Points on a hilly landscape, in no order, each with its height.
A climber steps from a point to the highest of its 2 nearest points, and stops where none of them is higher. Distance is the straight distance between rows; heights are no part of it.
Z_319 h=175: [ 73 107 217 119  96 161 105  93 123 130 114 112 158 112 125  82 189 126
 128 115 109 122  98 130 105 160 109  99]
Z_397 h=202: [ 79 108 139 110 107 134  80 121 151 114  90 135 148 136 199 141 152 123
 136 147 144 165 115  87  80 121 131 105]
Z_207 h=252: [ 83 112 127 129 111 119 107 103 165 134 129 179 191 131 167 125 173 131
  96  92 120 107 126 111 125 131  88 155]
Z_375 h=769: [ 91 153 164 116  93  91 100  88 128 145  91  83  85 107  79 142 110 150
 147 151 126 166  97 120 136  82 182 104]
Z_944 h=537: [139 174 114 141 170 113 118 110 130 156 107 106  97 163 103 196  94  60
 108  96 124 136 133 192 159 149 166 116]
Z_396 h=123: [181 147 105 156 137 172 159 170 133 138 129 115 120 112 141 123  90 122
 143 119 130 129 167 133 134 142 167 133]
Z_328 h=419: [142 117  56 111 113 125 176 133 158 136 152 122 134  75 185  83 105 134
 168 160  88 155 120  95 164  97 114 113]
Z_813 h=515: [121 160 118 153 183 166 156 108 143 176 127 166 154 100 142  84 127  68
 169 139 138 114 185 126 133 174 151 128]
Z_824 h=631: [ 43 111 177 139 112 145 104 146  99 152 133 115 185 146 203 135 167 169
 103 126 140 103  99  83  80 105 133 151]
Z_626 h=503: [154 184 141 135 140 156 140 123  82 173  78  89  94 170 106 195  85  98
 110  82 122 129 136 181 165 152 161 107]
Z_705 h=471: [136 162 143 162 112 161 121 124 122 152  99 120 120  73 100 121 111 159
 137 125 126 132 133 126 139  95 202 130]
Z_572 h=576: [135 185 191 141 106 125 115 142 108 132 137  62  84 103 100 123 110 136
  99 120 103 141 109 158 130 131 145 112]
Z_519 h=559: [175  40 102 141 128 133 178 147  94 102 126 124 125 134 122 121  97 128
 174 167 141 152  93 124 135  77 109 126]
Z_949 h=663: [124 130 189  78  73 121 109 121 113 128  97  61  90 107  78 146 102 154
 132 110 102 153  81 157 142  78 108  98]
Z_157 h=801: [ 71 143 158 139 100  94 129 120 123 128 119  88 100 117 109 144 136 177
 129 162 140 145  77 100 106  86 176 121]
Z_688 h=144: [141 134 135 143 137 127  80 117 146  81 121 154 134 139 125 128 140  91
  83 102 137 130 137 126 114 174 111 143]
Z_430 h=449: [159  99 128 106 123 181 114  97 115 131  74 136 116 156 121 172  87  60
 149 129 126 164 147 171 131 134 125  92]
Z_302 h=351: [117 154  82 124 135 115 186 153 144 148 155 140 141  76 144 111 126 150
 148 191 106 149 123 112 149  93 138 130]
Z_312 h=314: [161  79 162 122 121 135 198 167  88 140 169 126 144 172  77 120 148 142
 125 118 112  79 121 163 143 104  72 141]
Z_431 h=533: [ 88 168 169 155  86 162  90 116 110 147  72 111 146  78 154  90 139 206
 129 109 121 117 116  81 124 107 183 127]
Z_636 h=307: [101 161 144 202 156 107 140 138 120 128 161 134 112 149 117 111 185 147
 101 147 159  98 130 109 107 150 161 151]
Z_204 h=359: [173 127  65 109 155  80  71 128 160  72 147 174 124 178 120 148 111 116
 130 100 171 128 152 118 119 174 111 167]
Z_372 h=557: [128 131 148 111 126 133 103  96 117 122  98 120  95 127  90 166 104  81
 135 147 113 162 100 178 124 127 153 101]
Z_760 h=92: [126  91 188 108 109 166  98 101 126 121 116 123 141  99 132  84 151  91
 124 109  99 128 142 140 116 148  91 107]
Z_313 h=767: [181  96  25 127 152 101 141 149 146 108 133 141 139 101 177  77 119 134
 182 113 146 108 205  86 123 122  96 147]
Z_575 h=250: [137 113 193 135 114  95 100 144 124 118 127 109  98 155  75 152 159 123
  65  89 104  96  95 194 128 127  76 133]
Z_315 h=329: [102 110 118 150  93 112 193 141 126 148 143 158 176 113 150  98 163 193
 135 131 112  92 115  97 128  73 124 150]
Z_886 h=360: [141 103 161 134 146 107 179 157 107 111 182 120 116 156  77 127 165 135
 101 154 129 103 130 159 111 136  88 134]
Z_107 h=777: [185  97  55  82 145 146 146 181 106 109 142 147  86 159 148 160  54  97
 175 140  90 159 103 111 162 123 102 107]
Z_473 h=476: [133 113 190 132 101 168 102  62 108 152  70 134 122 114  86 149 111  82
 130  94 125 139 114 166 129 109 142 121]
Z_257 h=620: [116 123 139  52  94 118 131 132 139 123 118  89 102  95 108 138  94 153
 140 147  94 187  69 135 158  86 122  77]
Z_342 h=580: [ 86 143 145 156  94 146 102 146 125 158 108 118 178 100 198 104 161 191
 113 102 119  94 113  68  84 100 139 146]
Z_773 h=277: [147 122 200 158 144  99 130 117  88 151 157  99  73 157  79 153 143 108
  99 130 112  78 127 209 128 134  85 131]
Z_33 h=736: [101 188 181 146 126  80  59  65 123 172  94  78 101  98  69 139 105 126
 132 115 131 150 100 146 169 107 197  97]
Z_141 h=126: [ 76  91 168 103  96 156  72 104 128 101  71 121 135 139 151 143 162 110
 117 121 158 161 106 116  83 126  95  97]
Z_625 h=236: [185 116 116  99 138 151 126 180 107  92 162 103  73 142 120 148 107 104
 123 155 122 149 138 164 113 159  89  93]
Z_21 h=688: [161 164 115 133 145 176 117 106 142 155 113 163 156 125 125 138  97  75
 112  68 114 111 163 146 146 160 127 141]
Z_804 h=408: [ 98 204 130 167 128 164 104 134 136 150 138 155 148  87 160  92 172 154
  95 126 128  94 152  88 115 160 148 152]
Z_382 h=246: [162 127  78 107 185 132 211 175 134 134 161 126 112 144 129 120  88 108
 193 159 155 135 166 115 145 153 100 128]
Z_961 h=220: [131 136  90 116 128  82  68 143 148  70 173 134 118 164 180 148 161 157
  69 127 175 139 144  92  92 176  97 159]
Z_716 h=461: [184  61  75 116 171 119 187 144  94 107 134 146 112 178  91 145  83  97
 198 161 141 142 122 127 137 106 112 141]
Z_159 h=300: [ 88 117 117 108  78 113 161 127 150 140 129 131 176  87 167 108 145 184
 136 143  92 129  92 103 148  69 119 119]
Z_966 h=160: [180 139 133 126 140 186 114 173  97 114 110  87  93 156 112 152 101  97
 111 130 129 165 146 179 135 176 149  94]
Z_283 h=757: [ 57 113 159 146 116  96 118 128 115 115 126  94  99 163 153 175 162 136
 108 174 141 159  70  95  77  98 153 135]
Z_8 h=469: [101  85  92  93  95  79 151 157 155 108 181 154 157 146 164 124 159 156
 101 116 130 121 105 104 140  91  78 148]
Z_58 h=366: [ 80 133 129 140 118 106 163 164 137 140 184 146 156 143 158 113 190 175
 100 125 135  72 129  82 102 104 119 179]
Z_569 h=504: [ 97 211 142 170 120 153  75 104 117 160  77 118 126  62 121  97 143 176
 100 112 130 113 115 116 148 108 217 129]
Z_416 h=276: [184  92 116 120 134 177 185 139  82 126 122  95 118 137 141 128  80 104
 166 164 132 152 141 155 133 139 132  84]
Z_736 h=697: [ 61  92 155 127 128 109 131 147 107 105 138 118 156 181 164 157 169 155
 103 159 162 128 100  92  62 103 122 131]
Z_150 h=348: [123 175 155 183 159 135  90  98 125 156 112 166 119 120 105 103 118  83
  86  94 155  96 101 135 136 155 150 145]
Z_423 h=369: [169  82  76 117 159 151 166 130  90 119 123 130  99 171 121 165  81  80
 193 167 145 162 151 153 140 147 142 100]
Z_914 h=362: [120 133  87 167 184 137 122 104 148 129 138 167 145 107 136 112 136  90
 163 156 162 136 173 112 111 169 148 130]
Z_240 h=324: [ 80 163 120 150 143 131 107 121 159 146 149 181 174 128 189 107 183 130
  95 108 139  91 157  96 103 162 101 149]
Z_689 h=534: [104 153 173 135  96 123 121 122 138 136 146 115 115 101 114 112 135 156
  95 112 103 111 113 135 116 114 139 129]
Z_169 h=216: [ 47 157 212 115 103 121  80  77 122 143 107 108 124 116 123 102 186 136
 121 133 118 126  84 121 127 142 121 102]
Z_911 h=355: [128 137 104 183 172  85 138 132 131  94 156 126 108 150 117 134 160 148
 118 166 181 133 145 103  80 149 164 149]
Z_623 h=226: [120 100  90 117 155  70 142 139 131  65 173 133 145 160 116 116 158 167
 147 149 197 124 155  97 101 174  85 158]
Z_593 h=121: [163 103  69 102 178  66 166 186 127  90 198 135 111 154  82 125 114 142
 158 150 169 114 128 100 145 126  65 164]
Z_694 h=453: [141 133  83 115 115 147 108 110 183 131 103 162 161  97 174 118 111 107
 136 124 100 125 166 122 130 141 120 138]
Z_562 h=565: [102 160 110 107 121 138  92 106 166 140  91 164 151  83 154 125 123 131
 123 143 105 157 136 130 138 122 165 120]
Z_96 h=301: [188  77 128  94 129 189 138 128 101 123  95 106 120 148 145 133  94  92
 155 135 136 157 180 160 116 170 103  81]
Z_570 h=414: [134 146 183 131 123 184 134  71  85 173  85 120 139 126  87 122  97  95
 153 108 109 113 128 159 164 155 166 132]
Z_707 h=548: [161 101  55 178 141 108 134 142 138 102 131 144 159 128 158 104 142 157
 146 122 172 113 186  73 100 148 116 151]
Z_956 h=662: [142 155 103 158 147 147 155 124 147 167 125 179 167  89 145  81 127 100
 169 105 127  86 197 126 123 136 124 157]
Z_738 h=208: [154 125 154 150 140 101  71 114 132 100 127 133  95 156  99 142 158  85
  58  93 141 103 117 166 124 168  64 134]
Z_770 h=431: [179 130  61 121 130 107  75 139 164  85 119 162 104 145 119 166 110 111
 105 111 137 130 141 136 129 143 153 161]
Z_244 h=111: [126  53 146  89 113 146 166 121 139 133 144 133 171 137 119 109 146 118
 131 119  90 113 135 157 139 116  73 107]
Z_555 h=551: [155  84  82  95 124 104 157 169 148  98 169 136 127 143 135 119 117 126
 143 129 114 131 115 123 158 100  74 135]
Z_442 h=661: [195 114  41  79 135 120 147 190 147 115 168 161 106 143 151 140  64 116
 147 111 107 130 143 120 153 134 102 134]
Z_748 h=424: [123 133  68 177 157 103 130 147 139 103 126 156 145 142 163 138 161 167
 138 165 181 137 148  80  85 135 157 146]
Z_388 h=493: [147 149  98 110 136  88 110 147 169 116 130 123  88 143 124 175 107 114
 104 134 103 147 116 158 130 119 145 133]
Z_712 h=356: [153 155 170 159 153 174 146 119  94 160 120 101 103 137  98 113 123 111
 110 107 115 102 149 161 123 167 158 136]
Z_847 h=658: [185  70 102  98 101 139 144 173  96  93 117 116  94 126 129 138  75 116
 155 155 113 161  72 122 154  96 117 109]
Z_706 h=411: [ 77 126 104 109 136  70 139 157 158 116 187 163 169 147 180 143 175 167
 104 136 152 106 152  79 116 120  87 171]
Z_208 h=438: [178  92 119 137 139 133 174 156 126  92 167 121 130 144 104 124 127 149
 123 126 158 120 152 132 123 144 112 146]
Z_195 h=181: [176 131  84 152 182 160 193 170 122 144 121 136 139 148 131 141  86 104
 182 116 153 127 189 116 130 166 130 137]
Z_467 h=247: [ 43 145 178 112 107 147 102  67 119 155 109  96 148  93 122  95 153 160
 160 157 117 142 103 100 137 124 175  89]
Z_797 h=644: [125 152 120  90 111 126  60  81 166 141  69 131 124  84 117 165  88 110
 138 116  98 168 128 144 151 107 171 113]
Z_446 h=698: [ 91 183 148 116 131 124  69  45 140 161  87 119 135  97  90 157  92 107
 144 131 109 156 120 152 176 116 197 105]
Z_197 h=147: [126 143 114 160 135 114  58 130 143  86 162 145 138 139 168 124 145 116
  67 119 186 119 172  83 106 177 111 163]
Z_695 h=184: [107  61 118 106  91 128 141 105 167 121 122 142 194 128 172  96 166 129
 125  85 106 113 122 122 128  99  83 123]
Z_854 h=597: [143 187 143 134 154 158  99 108 136 153  99 128 136 113 120 145  97  67
 104  85  96 147 133 169 168 155 173 117]
Z_13 h=804: [126 168 132 152 141 162 135  99 132 176 100 177 169  92 117 107 109 128
 142  89 101  95 156 141 162 123 157 142]
Z_856 h=69: [118 106 147 136 114 137  54 105 134  78 105 137 134 146 152 122 152  99
  85 109 179 147 115 119 103 183  92 102]
Z_503 h=479: [123 175 145 130 116 156 143 131 141 151 169 131 147  93 130  73 151 165
 106 111  87  84 149 116 138 130 144 145]
Z_925 h=622: [161 146 182 111  93 153 101 141 110 126  95  65  70 104  75 138 104 131
 129  90 133 168  98 161 120 100 141  99]
Z_187 h=309: [164 132 194 156 146 163 153 156  65 144 134 106  94 180  79 148 128 130
 107 110 116  84 152 193 121 145 100 144]
Z_206 h=168: [133  70  71 108 150  71 172 169 142  80 183 154 153 155 118 124 148 171
 162 132 191 110 142  84 119 117  70 176]
Z_103 h=289: [156 119  64 119 146  57  98 147 121  51 166 143 121 178 116 150 138 168
 111 120 174 129 146 102 101 177  88 163]
Z_101 h=308: [112 179 151 197 156 107  95 104 134 139 139 148 113 132 122 121 169 101
  73 133 158  84 129 123 129 147 169 154]
Z_583 h=477: [152 168 134 125 129 120 167 123 104 176 102  87  91 153 101 185  75 132
 125 111  95 133 119 175 150  95 144 121]
Z_306 h=470: [137 161 155 133 136 120 196 124  94 173 149 118  94 130  72 153 103 150
 131 160  93 123 109 162 149  92 173 147]
Z_271 h=58: [110  59 178  72 101 148 179 141 109 140 149 110 148 114 106  78 142 131
 146 134  91 132  99 178 157  94  75  83]
Z_818 h=552: [152 116 106  79 112  99 119 130 163 115 131 137 102 136 140 154 106 122
 141 147  88 174  82 129 145 101 129 113]
Z_753 h=305: [140 166  79 108 161 126 212 166 128 163 158 137 114 124 125 144  93 109
 173 159 109 132 144 136 160 109 144 134]
Z_867 h=404: [129 144 172 181 126 173  84  60 112 135  79 159 125 106 106 113 125  88
 103 104 149 123 117 142 148 134 170 131]
Z_848 h=328: [159  85 131 117 119 130 109 147 125  71 136 115 102 155 102 128 132 115
 118 153 137 142 141 144 108 147 102 112]
Z_330 h=272: [ 35 124 165 100  88 118 124  89 147 165 116 109 192  88 148  99 141 189
 154 156 103 128  81  93 138  96 148  93]
Z_761 h=492: [ 93 165 142 132 139  89 182 104 138 156 157 123 105 124  82 128 144 147
 131 161  88 102 109 148 136  92 164 146]
Z_545 h=265: [ 56  86 127 101  84 119 133 140 128 130 103 128 173 125 198 123 154 167
 141 146 121 151  77  88 102 105 120 106]
Z_993 h=553: [153  82  68 131 115 108 153 141 165 120 143 129 138  90 191  74 124 150
 145 116 116 116 159  83 122 109  98 121]

For each start below, name the point where the climber stops.
Z_431 => Z_157
Z_319 => Z_107
Z_562 => Z_157
Z_382 => Z_313
Z_961 => Z_949
Z_688 => Z_473
Z_141 => Z_107
Z_206 => Z_949
Z_583 => Z_13
Z_244 => Z_949
Z_306 => Z_949
Z_416 => Z_107

Write out the way that a climber takes from each point below.
Z_197 => Z_961 > Z_103 > Z_204 > Z_770 > Z_388 > Z_818 > Z_257 > Z_949
Z_195 => Z_382 > Z_753 > Z_302 > Z_328 > Z_993 > Z_313
Z_569 => Z_431 > Z_342 > Z_824 > Z_736 > Z_283 > Z_157
Z_856 => Z_688 > Z_738 > Z_575 > Z_773 > Z_187 > Z_712 > Z_570 > Z_473
Z_760 => Z_319 > Z_169 > Z_467 > Z_330 > Z_159 > Z_315 > Z_58 > Z_706 > Z_8 > Z_555 > Z_442 > Z_107
